Points, in no order, along strands that fork and pass close to each other.
Points whose rows are less than 51 apart are linked; no others are. Some points are linked to none.
Bizi: 10  -12  -11  -21  15  -12  -15  20  -12  -10  -28  4  8  12  5  23  21  14  20  17
mas: 18  3  -6  -6  5  -2  28  -23  32  -3  -4  -10  10  14  4  -26  -14  -25  -14  -2
gal: -48  17  9  23  19  18  9  21  2  4  12  1  -7  3  -12  0  3  14  -6  -8
modon: -7  -19  -9  -4  -45  -10  -15  11  -19  -19  -15  6  9  4  -9  20  2  -7  -21  30
mubu: -24  -12  21  -13  -2  -3  14  -13  -2  11  4  -18  -17  21  -1  -11  1  -2  -7  7
Pamo: 19  -5  27  -3  -11  -9  -32  3  -17  -3  -8  22  0  -13  -2  2  22  -4  -1  1
vafa: 26  5  -16  0  -37  23  13  17  -7  7  -12  -2  19  -13  3  -16  -22  -35  -11  -9
Gaf: 15  5  11  0  -12  12  -9  -5  -26  12  -2  19  9  -32  7  10  -2  -14  17  -12
pez: 7  -7  9  -18  -15  -5  -14  0  5  7  -39  -7  -7  3  13  11  -1  0  -13  21
bubik: -16  -5  12  -3  -17  -2  -1  8  -29  -5  2  16  20  -10  -5  15  15  -17  34  10
bifu: -3  21  -17  20  -8  8  26  6  16  9  5  10  25  -21  -13  -4  -1  -1  11  0
dumoz: -23  -2  13  -10  12  2  -4  22  -26  -14  -6  13  -9  16  -2  -3  10  7  2  7
mez: -16  -11  7  -8  -35  -8  -3  10  -6  -16  -19  5  9  14  -14  2  11  -12  -18  41
zolog: -21  -8  -7  -8  -11  7  28  -9  -4  8  -11  -8  18  7  -2  5  -8  -19  30  22
popi: -2  13  13  3  -14  8  14  -8  13  -1  18  -1  -28  -9  27  -23  -12  -5  -17  -13
met: -4  5  25  -14  13  10  2  -1  10  26  -12  -17  -20  10  -2  8  4  20  -2  -5
Pugo: 10  13  4  12  -19  12  11  5  -10  5  16  24  14  -35  4  -3  -4  -19  4  -22
Dedas: 20  9  -18  -11  25  7  -8  0  20  9  -26  -9  10  7  -1  17  -4  15  4  8
mupi: 5  -12  -8  29  -2  -21  -20  -26  2  -10  22  3  0  -14  -6  6  -3  15  -8  -11
kozug: -3  11  31  4  34  1  -10  17  10  19  3  -1  0  4  -7  -14  27  -5  -1  -13
kige: 16  17  -6  -18  -28  19  13  26  -3  1  -22  15  9  -1  1  -13  -11  -29  -9  12
mel: 21  -26  -26  -17  3  2  3  -26  1  2  -21  -23  -6  15  12  16  -25  6  -3  3
Laf: -9  -1  -1  -1  -19  2  5  -14  10  20  -2  -17  -20  -7  5  12  -10  12  -1  9
zenis: 14  -3  -7  16  22  -11  3  -32  9  -9  20  -1  20  -19  11  0  -7  4  15  -23
Vodun: 9  -25  -3  -5  16  -14  -1  -30  -4  -2  3  -12  -1  12  1  -1  1  7  7  -7
bagi: 26  1  -27  17  -15  -10  -15  -22  23  -2  -9  -14  10  -9  -1  9  -21  0  -18  5
Pupu: 9  19  2  -9  -26  15  -5  34  -12  -4  -18  22  6  -12  2  5  0  -12  -13  12
rivu: 17  -9  1  -1  9  -16  -15  -6  3  -4  0  -4  23  -2  -18  5  19  -17  26  4
nupo: 13  -3  0  -11  -5  -2  -8  19  -2  -26  -17  13  13  11  1  -4  4  -19  -2  23
sediz: -10  20  9  11  -6  -5  22  1  41  15  17  -25  -24  -3  -3  -30  5  -1  -26  0
pogit: -13  4  -12  13  -17  3  -2  -9  15  19  13  -24  -27  -20  5  12  -4  35  -12  4
dipi: 12  -12  -15  8  15  1  10  -25  0  -22  13  1  21  -6  14  -4  -15  -21  19  -15
vub: 2  3  9  -12  -13  -3  -6  12  -6  18  -33  5  13  -6  -7  21  20  6  24  23
Zupa: -2  -14  6  -13  23  -5  -8  7  -20  -5  1  -15  -25  27  5  10  8  21  -17  -10
gumid: 6  -3  5  -12  42  5  -4  0  -3  -13  13  -4  1  14  19  -2  -3  3  20  -22
lelil: -3  -1  -14  -1  8  13  -18  22  -30  -29  12  19  -1  1  14  11  -5  3  18  -6
Zuged: -16  4  6  14  0  -1  -6  3  9  24  15  -25  -27  0  -4  12  8  41  -13  -1
tur: -21  -7  20  2  -11  -18  -12  2  -10  15  1  -1  -9  8  -11  5  25  13  -6  12
Nefo: -23  -14  -8  -26  24  15  22  14  -27  -6  -1  -4  -3  17  10  14  -8  14  25  -4
dosob: 6  20  -2  -7  -27  8  -6  13  17  3  -11  -5  -28  -4  12  -4  -17  -1  -24  23
zab: -13  15  34  13  -9  -16  -12  7  8  22  5  2  -14  2  -23  -13  26  0  -14  8
tafas: -13  -23  8  5  -5  -24  -4  -10  -23  27  -5  -6  -12  -1  -12  17  15  18  1  5
Fibu: 15  12  -17  -8  28  14  11  3  11  -8  4  4  21  -9  13  7  -4  -6  40  -12
Zera: -18  3  31  -14  -8  -1  18  -7  -4  8  5  -2  -7  6  3  -17  5  -25  4  3
raveg: 17  10  22  7  -20  -7  -26  -5  -2  18  -6  16  -4  -22  -6  10  16  0  -8  -3
sudaf: -11  -7  -1  -28  4  6  12  11  -8  3  -29  -5  -6  28  6  9  -2  14  2  20
sepop: -1  19  7  18  -4  2  -6  18  3  -6  22  24  -1  -9  -7  -18  0  -4  -15  -5
nida: -1  8  10  -14  2  6  4  -6  10  -6  10  -12  -33  16  21  -16  -16  1  -24  3
Kotor: 2  -22  12  -3  6  -21  -25  -6  -18  -4  3  -2  -35  14  3  -1  11  14  -22  -5
mot: 14  -23  1  9  -7  -19  -8  -42  7  -2  16  -6  -3  -8  3  -1  -12  -9  -3  -9
Lazak: 9  16  9  5  13  5  -3  15  3  9  9  10  6  -6  -7  -16  11  -7  2  -10
fov: 8  6  2  -16  -7  11  -16  2  5  -3  -2  -13  -40  8  22  -6  -15  18  -28  9
Vok: 29  -7  -6  -7  -8  -8  2  -20  18  -8  -3  -4  13  1  -2  -16  -11  -40  -16  4
Poto: 2  14  -29  16  -3  10  35  4  18  -9  6  1  29  -8  -1  -21  -6  -16  7  -9
niped: 31  18  -11  19  -17  -12  -16  -4  28  -8  13  6  3  -18  -11  -15  -1  -7  -30  -7
kun: 10  4  -2  16  -24  -10  3  -13  10  13  7  7  17  -14  -16  -7  2  -23  -3  5
Mos: 22  -2  -22  -5  30  3  -8  -12  18  1  -6  -8  18  2  -1  17  1  11  34  -7
lases: 5  8  7  14  -2  -2  29  4  18  30  7  6  14  -3  -21  -28  24  -19  7  -12
vubed: -5  18  2  15  -15  -6  25  -9  27  -2  22  -11  -17  -19  8  -30  -2  3  -27  -14
Bapun: 9  6  7  -3  -20  -4  -21  13  -4  8  -18  10  30  -14  -24  16  27  -7  15  17
menik: -14  -7  6  -5  -25  9  14  -2  -18  1  -7  8  14  -7  0  3  -8  -29  18  10
sudit: -18  0  6  0  -10  16  16  -12  -20  1  7  12  -5  -18  21  -1  -17  -14  14  -5
Nanir: -12  11  -6  20  15  0  -15  -1  13  -19  18  7  -9  4  6  -7  -9  31  -21  -11
Kineb: -10  15  17  17  -18  -8  17  5  16  30  15  5  -2  -12  -19  -20  17  -7  -6  -5
miz: -11  -16  20  -17  28  1  7  -8  -21  -9  8  -5  -6  6  15  -1  1  -5  25  -21
kova: -13  30  -3  25  8  9  1  22  8  -16  17  15  -6  -5  6  -13  -11  17  -19  -10
bag: 16  7  7  -4  2  9  0  1  -8  12  -19  6  10  -28  3  12  1  -18  34  -3
gon: -13  -2  -4  25  15  -3  -24  15  -9  -22  17  17  -6  11  -9  1  5  18  -11  -4
foto: 8  3  -17  11  -15  3  -21  6  -6  0  -9  11  3  -16  -1  24  -13  10  1  11
musup: -13  -17  -11  9  18  -20  -23  23  -30  -10  4  12  -6  12  -12  18  17  22  -4  6
bezus: -12  3  -2  20  10  -10  -10  8  16  4  0  -1  7  10  -29  4  16  15  -6  15
Fako: -6  0  -9  -9  0  11  14  -21  7  18  -16  -12  -2  -4  3  17  -17  11  17  -1
lafus: 2  5  11  -11  17  13  22  -8  2  -8  12  7  1  8  17  -21  -12  -24  6  -16
Duf: -14  -1  1  18  -3  2  8  -25  -7  8  16  6  -4  -17  9  8  -15  8  8  -18
zegaf: 26  7  -12  9  -33  10  12  6  -9  13  8  2  29  -34  -11  -11  -6  -36  -2  -21
Resiv: 5  10  -15  4  -7  9  38  -3  21  -14  9  1  10  2  14  -34  -15  -23  -15  -12
lemum: -45  5  -3  16  16  14  18  7  -10  -8  21  -7  -20  6  7  2  -14  27  -10  -15
sepat: 2  -11  -2  0  0  -1  -6  -13  -11  -27  18  16  14  -6  7  -4  -9  -24  13  -7
Bup: 3  -21  -4  -32  8  -15  1  16  -17  4  -34  -5  -1  25  12  18  17  19  4  16
fisem: 12  5  -2  -14  17  11  -1  -3  12  -7  -16  -5  -2  14  4  -6  -8  -4  4  5
ref: 26  -2  -15  9  -31  -7  -6  -14  17  -11  -3  -13  10  -13  -3  -11  -34  -26  -25  1
dimum: 13  -14  -23  -2  -10  -3  -22  -1  -20  2  -21  1  9  -14  3  33  -6  8  17  6
pul: -14  -15  -28  6  -1  4  -8  4  -30  -33  17  21  -1  5  0  12  -11  10  11  7
piga: -6  -9  2  -7  21  3  27  -31  9  -8  13  -7  7  5  21  -8  -15  -14  10  -13
Muvi: -29  -4  -18  -1  14  12  10  16  -10  -14  9  -4  -23  26  6  6  -18  27  -12  -1
pimuv: 22  6  12  -4  -11  -10  -12  10  0  10  -4  8  29  -9  -24  -8  26  -28  16  10
Vitaf: 6  3  13  0  -44  -11  -25  3  -3  8  -15  3  2  -16  -12  10  12  -10  -20  19
Legog: 18  14  -15  21  -4  0  -12  -9  25  -6  2  0  -2  -20  11  0  -17  9  -18  -9
lasu: -1  13  8  2  36  6  1  6  26  -18  13  -11  -10  23  3  -23  0  0  -28  -17
lavul: -5  -10  5  -10  47  10  -2  -3  6  -19  12  -11  -5  27  5  -9  -1  9  -11  -16
toda: 7  -34  5  -1  -9  -33  -18  -23  -24  11  -5  4  -2  -2  -10  13  17  5  3  3
sazit: -40  8  12  14  12  7  0  18  -1  18  10  -19  -27  4  -17  6  7  36  -20  -4
supi: 23  3  9  -19  4  -7  -23  -1  9  6  -24  -2  -10  12  5  -2  3  0  -14  10
soga: -5  26  -7  23  -12  -4  -6  16  24  12  5  8  2  1  -27  -1  11  7  -13  15
Fipum: -3  13  -13  6  -2  7  26  4  13  19  -6  5  30  -11  -17  7  4  -13  36  4
kugi: -17  -20  12  -24  5  -4  8  1  -8  -1  5  -23  -36  31  -1  -4  3  17  -27  1
livi: -10  -28  5  0  23  -8  10  -24  -13  4  16  -7  3  2  4  4  6  6  29  -16
muv: 12  24  -14  23  -18  -5  5  15  30  -2  8  3  6  2  -20  -24  10  -11  -31  3
Kam: -14  3  -13  -5  9  12  27  -1  21  13  -6  -10  23  9  -9  2  0  -8  28  10
lesed: -6  9  -8  -21  11  19  9  26  -16  -20  -9  12  9  7  21  5  -5  -8  39  8
Tofof: 6  15  -27  -7  8  11  9  19  4  -22  -5  8  20  -3  9  9  -12  -10  37  0
nogog: -10  -4  19  3  28  3  2  -7  12  15  10  -22  -9  4  -4  1  8  20  -5  -26
Fizu: 19  1  18  -5  -3  -9  -25  -8  -12  -11  14  19  2  -8  3  -11  3  -19  -3  -8
runa: -9  -27  -6  2  -13  -21  -5  -8  -29  -4  2  8  11  3  -13  11  12  -5  20  6
kini: -19  -4  -5  -25  19  14  13  27  -24  7  -17  -14  -5  21  1  22  2  29  16  -1
selak: 9  -1  9  0  9  -1  -30  3  -16  1  -3  13  -24  0  17  6  0  20  -11  -6
zised: 6  -24  -12  -20  -1  5  20  -27  3  16  -15  -30  -8  11  1  19  -16  19  7  -2
sezin: 8  -20  -33  -6  16  -9  -14  4  -14  -12  -14  0  11  9  -2  24  3  20  19  9
Vuku: 12  24  -7  10  -25  14  -20  15  -7  -3  -7  15  -3  -22  0  9  -13  3  -17  1
bopa: 3  7  7  3  14  12  -18  12  -22  -17  4  24  -9  -9  21  0  -5  9  3  -17
tilen: -6  3  -22  6  11  6  -5  -1  3  -10  6  -6  -18  17  6  6  -17  34  -15  -3
Nuba: 1  1  13  -16  1  10  30  -11  2  8  5  2  7  9  2  -24  -1  -39  13  1
Mosu: -19  3  17  18  10  -9  9  -17  6  12  16  -8  -1  -11  -7  -6  6  9  -1  -16
bukur: 3  11  34  -18  24  10  2  7  13  21  -11  -11  -8  14  -9  -13  15  -2  1  -4
kefen: 1  -5  -3  24  5  -21  -19  -16  18  -4  10  -12  -8  0  -20  3  13  27  -16  3
dezut: 17  -4  -5  15  17  -17  0  -23  18  1  8  -3  25  -12  -7  -4  15  -9  22  -6
zut: -4  19  21  5  17  0  20  5  26  0  14  -10  -10  12  -1  -32  11  -3  -25  -11
lak: 7  -18  20  -15  -39  -17  -12  4  -5  11  -36  -2  2  -7  7  7  8  -13  -16  22
tena: -14  -11  -12  -17  14  12  15  2  -18  -23  -2  1  -1  20  15  3  -14  -5  22  6
Meti: -11  -27  -23  -7  -20  -8  -5  12  -32  -28  -5  12  5  10  -3  13  -6  5  -4  25

Follow the links from the first point to the second, and from the first to the third. Name the last point that the two ways share.
sazit / Vok / Kineb | menik
kugi / pimuv / sudaf | dipi
lases / niped / nogog | menik
pogit / musup / Resiv | Nanir

A fork is a point with three links, a tip a point with one. Leave the first point through the second and follow the links. Name the first fork or tip that comes.
Vodun / mot | menik
livi / miz | dosob
lemum / gal | mel
sezin / Bizi | dipi
tena / Nefo | bag
piga / lafus | mez
mel / zised | Nanir
menik / bubik | lases

A fork is a point with three links. Follow the links from the first point to the second and name the forks in between, in order.
soga / Kineb | menik
mubu / Pamo | dipi
gal / Duf | Nanir
Muvi / tafas | Nanir > menik
tur / gal | menik > Nanir
